Points, in no order, along strands that fork and pass close to each other.
In the rows, zero is written as 100.
Points whose rows are less than 105 apart are linked; no others are. Some points are linked to none.
maki: [115  56  52 139 121  99 130 137 112  74  86 131 111  72 109  88  87  71
 116 149 114  89]
nakid: [ 84 131  84  70 101  73  81  86  89 111 133  75 117 104 133  81  76 124
 104 107  74 101]
Fisob: [ 67 141 112 107  91  86  78 123 171  86  44 149  84 109 120 137 117  98
 124  90  90  83]
Dumis: [ 63  73 104  80  61 134 103  49  92 139 114  72  78 120 100  88  90 134
  87 111  83 124]
vepaf: [113 122  95 105 123  46 125 131 120  61  85 129 107  50  79 100  61  97
 107 145 125 111]
neme: [101  88 136  71  99  95 105  53  43 130  98 108 128 122  92 108  82  83
 119 110  86  84]
sepif: [102  70  67 150 123  80 149 116  59 113  84  91 111  95  39  89  92  85
  92 136  76  71]
kemaz: [105 133 110 104  81 104  56  89 105 100 120  61  55  98  96 128 110  78
  64 128 116  68]
gezi: [122 103 126 102  89  68  78  81 144 107  44  92 141  98  96 114 137 126
 119 167 136 130]
Zizef: [ 99  59  53 134 107 112 101 138 134  97  96 114 113 110  80 118  93  65
 109 104 115  94]
fuvik: [ 58  44  97  88  58 117 121  88  83 136 120  96  65 138  98  82  88  82
 101  77  93 134]
gumir: [ 75 100  75  86  40 116  94 112 120  81 128  52  69 116 104 107 115 127
  77  56  77 104]
bamiz: [ 75  62 116  86 102 145 100  82  46 134 116  73  87 117  72  87  82  76
 100  82 113 162]
Miteb: [117  94  67 131  71  95 114 131  50  99 116 123 130  49  92  86  92 104
  69  82 128  93]
rida: [132 109 110  91 110  94  90  82 124 114 132 112  87 136 132 106 133 104
  92 124 111 107]
pasef: [ 91  81  81 133 121  62 114 135  68 121 104 106 137 103  75 102  51  96
 105 121  98 103]
tepal: [113  99  69  98  42  81  83 114  96 122 102  94 140  67  88 101  99 133
  83  86 110  87]
Nuba: [110 113  85 112  64  86  41  96  78 130  86  76 125  84 120  91 110 128
  87  58  85  86]
vake: [178  50  50  99 108  96  89  83 103  87 104  91 106 104 128  95 135  55
  88  95  98 116]
refim: [145  99  76 110 126  67 126 133  95  92 130  85 101 114 119 114 110 119
 111 119  89  46]
bemop: [102  77 131 113  89 106  71 110  91 133  74  60 105 121  79  97 116 105
 146  85 117 124]
mil: [ 60  98 184  54 117 104  93  69  83  77 105  75 104 130 135 116  92 129
  90  82  88 124]
Logul: [ 61 105 147  71  91 120  62  51 121  98  70  99 142 139 110 136  92  82
 117  84  72 102]
Rilu: [144 102  51 125 116 139 146 117  41  92 132  80  75  94  78  55 152  77
  70  98  77  73]
Ber: [101  68  90  85  87 149  64  55 124 103  97 108  76 119 129  99  95  76
  51  60  86 139]
Rela: [ 77  85  79 152 113 120 130 169  62 119 151  60 103 103  48  94  89  88
  93  99 113 114]
fefed: [ 87  91  52 125  75 148 108 121 114  65 134  72  88  97 107  99 113 101
  73  57 112  81]
bifog: [ 76  93  66 111 119 143 177 115  30  92 113 134  92  62  82  68  98  61
 113  84  93  89]
buzo: [ 87  74  68 143  84 141 111 156  87  96 141  57  77 110  95  78 127  97
  83  85 115 106]
zubog: [ 87 117 125  57  43 123  22  75 140 106  83  96  68  85 142 102 126 140
  85 102  95 111]
sipiz: [ 79  68 121 120  75 145  82  99  93  88  86  67  89 108 122  76 121 154
  54  63 110 113]
Firez: [ 63 124  93  93  85 103  58  98 175  96  67 135 124 122 135 144 113  85
 135 126  77  54]
Fadi: [107  77 100 102 100  32 132  93  99  98  72 132  89 101  82 105  93  87
  74 147  80  65]
defug: [108  54 151 124 128 143  84 111  67 138  78  77  96  96  81  83 113 112
 118 115 111 116]
meriv: [ 89 148  96  89  75  40  97 145  89  89 118 128  79  95  95 116 125 113
 122 112  98  54]
tokug: [ 83 148 106 110  94 127 110  90  95  88 104  77  50  78  83 106 113  85
  81 107 110  58]
tefir: [ 86  66  76 130 131 131 157 113  48 128 104  75 108 109  40  80 106  64
  90 106  47  57]
sigem: [ 78 103 123 106 109 109  83 112 101 138 101  77 122 133  99 116  84 147
 136  85 132 119]
pova: [ 95  77 118 116 132 136 124 114  53 137 112  86 101  88 110  67  77 135
 112  99  88 114]
puz: [105  96 142  70  73  87  77  66  87 116  96 105 124 140  85 142  97  75
 103  92  99 101]
Lotak: [ 71 131 108 128 126 111  93 109  70  80  98  71  66  89  50 100  83  62
  78  77 105  98]
miger: [159  92 120 128 137  97 136 118 104 140 135  80  61 120  92  90 100 128
  89 104 125 108]
pof: [101  99  82 116  96 105  67  78  99  80  55  77 163  83 116  96 101 128
 108  70  77  62]
bav: [129  93  72  80 103  94 173 117  30  92 117 114  88  90  26  82 111  75
  95  77  58  61]
mikol: [ 91 110 121 122  89 133 108  81  73 117 100  98  91  91  66  93  76  61
  82  87 128 132]
vami: [144 149 107  87 109  95  55  65 101  90  69  91 150  76 100 109 106 109
 127  67  78  81]
muf: [ 50  77 115 107 108 116 143  96  60 124  75 109  91  71 115  62  86 104
 117 111  91 100]
tiraz: [128 115  85 104  86  78 104 117  65  49 130  99 121  47 108  85 106  92
  71  85 132 118]
nuv: [ 73  83 101 104 114 160 170 117  45 113 136 110  60 106  73  88  85  70
 121  76  62 101]
Mazil: [148 145  74  82  91  61  71  92 111  90  73 113 153  49 110 118  74 104
 116  96  93  80]
gikom: [116 106  83  84  86  78 139 118 127 108 118 140 154  98  75 128  67 106
 118 124 157 121]
Voma: [ 96  70 103 112 123 156 147  78  79  74 100  97 124 150  84 106 120  61
 107  77 110  85]
duz: [ 68  77  85 128 121 114  86  90  80  75 111  62  69 114 110  67 112 100
  55  58  39  98]
difaz: [102  99 121 116 154 143 111  96  71  84 116  62  96  87 123  72 103  90
  97  99  85 103]
guz: [160  77  53  87  86  86 103  88  95  63 113  86  96  71 127  65 125  85
  65  80 116 132]
tel: [ 67 101 100 133 115 138 138 147  68 122 128  93  65 105  71  86  79  73
 119 111 110  71]
kini: [106  88 130 118 100 140 124  71  67  94 100  77 104 136 101 109 143  96
  78 113 146  88]
Fir: [111 120  24 122  93  72 145 152 113  70  99 153  91  64  89 101  86 133
  91 102 118  58]
sar: [ 89  93 155  64 127  95 135  69 105  93  83  84 119 102  95  91  85 128
 108  86  67 107]
Lala: [117  89 108 116 101  89  61  88 132  92  85  69 148 100 139  91 109 132
 101 138 121 140]
tok: [ 44 132 141 107 103  99  64  87 136  85  44 115  70  88 119 100 104  94
 101  99 105  98]
suvun: [105 109  64  98 103  63 123 132 108  98  88 174 100 104  91  96  48  84
 116  48  87  91]
Vura: [168  90 105 124 135  58 119 108 110 115 121 113  68 126 108  97 119 104
  85 109 108  76]
mol: [ 69  85  97  99  58  75 100 153 103  89 127  83  81  90 118  95 119 135
  95  66 103 112]
bubo: [119 113  90  83  95  74 108  79  59 143 117 107 108 104 114  99  72 104
 104  96  72  82]
Zuva: [ 58 100 143 106 139 154  87  91  77 102 124  83  93 138 101 112  81 113
 120  84 133 104]
nurek: [ 86 131  97  62  75 102  65  47 129 123  77  77  66  99 118  65 113 164
 101 103  82 121]
Vul: [120 150 122  89 123  58 112 131 164  70  87 134 127  39  81 138  58 123
 110 116 120 102]
sezu: [ 99  74 110  80  97  99  93  56 116 152 110  86  95 129 115 103 103 126
  91 131 107 128]
febap: [119 100  67 106 127  53 111 130 132  73 113  71 107  83 108  82  90 134
  97 120  82  86]
fivo: [ 89  96  91 112 105 135  56  78 170 117  86  93 117 145 154 134 114 119
 112 132  90  69]
Taz: [ 92 108 121 122 120  37  93 135  97 112 108 113 106  76  79 120  52 112
 117 124 115 118]
Pufi: [ 79 100  93  80  61  77 100 155 105  87 117 105  92  99  97  89 102 112
 138  65 143 143]
delur: [ 69  66 114  96  81 145  75  63 133  87  93 121 106 111 141 105  93  98
  70  94 135 115]
supa: [ 90  81 145 118  82 139  79  69  76  88  69  72  62 134 102 100 153 140
  67 103 120  89]
pibun: [ 98  97  82 116 119 136 162 127  21  97  91 108 102  83  17  84 100  52
  80  65  37  61]
Batis: [ 99 101  98  83 109  74 111 145 101  86 125 140  91  97 103  96  91  69
 139  86 132 139]
sosar: [ 95  65  91 100 161 181 122 107  49  78 148  65  88  99 128  59 134  67
  77  85  67 105]
vogi: [127 109  80  75 124  53  97 100 115  89 123 137  82 134 105  85  90  55
 119  89 114 139]
neku: [ 97  80 138 103  86 139  90 117 114  80  96 114  85 102 153 112 116 122
  75  78 128 110]
gibed: [ 74  76 104 136 108  88  88 114 135 115  71 133  96 137  93 119  82  64
 109 118 117 107]
Fad: [134 146 121  49  52  64  72 103 136  98 101 123 148  69 140 142 145 145
 126 131 100 111]
pel: [105 129  79  75 102  89  96  46 105  91 112 116  87 121  90  77  81  49
 103  80 109 157]
vorad: [ 77 145 107  81  54 121  54  85 154 125 104 107  69  94 150 129 126 147
 109 128  87  78]
Fov: [121 112  79  71 103 125 100  34 122  95 110 109  70 126 123  70  90  96
  51  79  97 155]
bagen: [123  73  75 111 124  56  91  83 129 103  99  53 142  80 115  68  81 107
  88 136  94 121]
mup: [ 95  74 100 117 122  64 151 106  88  75  71 107 101  96  34 105  87  74
  81 117  95  74]
koza: [129 125 124  91 111  96  96 132 127  68  69 119 133  51  77 122  60  98
 149  69 131 101]
nub: [117 132 133 108  91  59  25  87 159 113  37 123 117 100 103 124 145 115
 106 137 104 111]
niri: [ 62 130 124  71 105 111  33  67 141 118 103  94  95 129 123 125  67  87
 101  79  62 117]
sosit: [ 39 113 141 103  98  91  77  71 133  96  71 114  67 141  89 112  98  75
 109 115 109 119]
Vak: [ 96 123  64  91  82  71 134 147  94 101 106 154  78  77  75 113  86 127
 125 119 106  34]
Dusup: [130  94  75 104 137  95 140 125  98  77 107 109  80  31  86  77  76  79
 111 157 125 105]
bopam: [141 125  88  58  47  57  67  98 130 120  72 136 177  66 123 127 108 100
 112 132 107  96]
renes: [164  69 106  94  88  86  76  79 139  77  74  97  94 122  91 112 128  54
  78 101  96 111]
gur: [ 69 118 133  95 117 102  34 110 138 146 111 102 110 141 116 129  64 128
 118  93  96 121]
Daru: [135 100  75  76 107  81 126 108  61 114 118 118  91  71  79 104  94  58
 104  94  58  59]
zatul: [119 140 107  59 103  92  82  62 163  92  86 138 100  85 126 119 103  64
 115 120  91  98]
ragi: [ 75  96  76  91  96 101 135  86  52  83  89 124 103  78  97  57 103  87
  99  67  82  96]
Zapa: [ 87 133  71  81  77  88 108  68 135 104  98  87  98  83 116  80 100 149
 100 125  92 110]
mago: [ 83  90 153  92 134  72 143  78  98  83  92 107  96 125 112 103  93 105
 108 134 103 108]
raguz: [130 104  94 123  79  79  59 102 130  93  89  95  86  97  85 124 126  62
 103 123 103  82]
lek: [124 167 101  59  65  53 103 103 115  71 107 130 104  74 100 128 147 122
 136 116 100  79]
kep: [ 87  89 157  77 155 145  65  66  79  85 120  81  96 143 125 122 100 138
 103  65 102 110]

A fork is a point with three links. Follow the links from the first point to the second and name the forks in between, in order.
gibed; nakid: vepaf > sepif > bubo
tepal; febap: Vura
pasef; Pufi: sepif > bubo > sigem > pova
nurek; mil: bubo > sigem
delur; kep: pova > sigem
fefed; difaz: pova
Daru; Fov: bubo > sigem > pova
Zizef; Fadi: vepaf > sepif
pova; nakid: sigem > bubo

Follow the links from the first point to the second, and from the first to the third. Name the last point that the two ways share.
mil; fefed; Fisob: sigem
Zapa; sosit; sigem: bubo
vogi; Zapa; bav: bubo
mol; sosar; kep: pova
kep; fefed; bubo: sigem

A fork is a point with three links, a tip a point with one. Leave the first point through the second and follow the links. Name the first fork or tip that comes.
vami; pof: Vura
Dumis; fuvik: Fir
mol; gumir: pova
pel; Fov: Voma
fivo; Firez: vepaf

Name the points in between on the shortest way along the links from the first point to the second, in order.
meriv; mikol: lek > Fad > bopam > Mazil > vami > pof > Nuba > tepal > Miteb > tiraz > guz > vake > renes > raguz > kemaz > tokug > Lotak
Lala; mikol: bagen > febap > refim > Vura > rida > sezu > Dumis > fuvik > bamiz
sipiz; tel: neku > delur > Ber > Fov > pel > vogi > Batis > Pufi > mol > gumir > fefed > buzo > Rela
tefir; pova: pibun > bav > Daru > bubo > neme > puz > Logul > niri > gur > sigem > bemop > defug
fivo; tefir: Firez > Fisob > tok > sosit > gibed > Zizef > maki > Dusup > vepaf > Taz > pasef > sepif
vorad; mil: zubog > nurek > Zapa > nakid > bubo > neme > puz > Logul > niri > gur > sigem > Zuva > kep
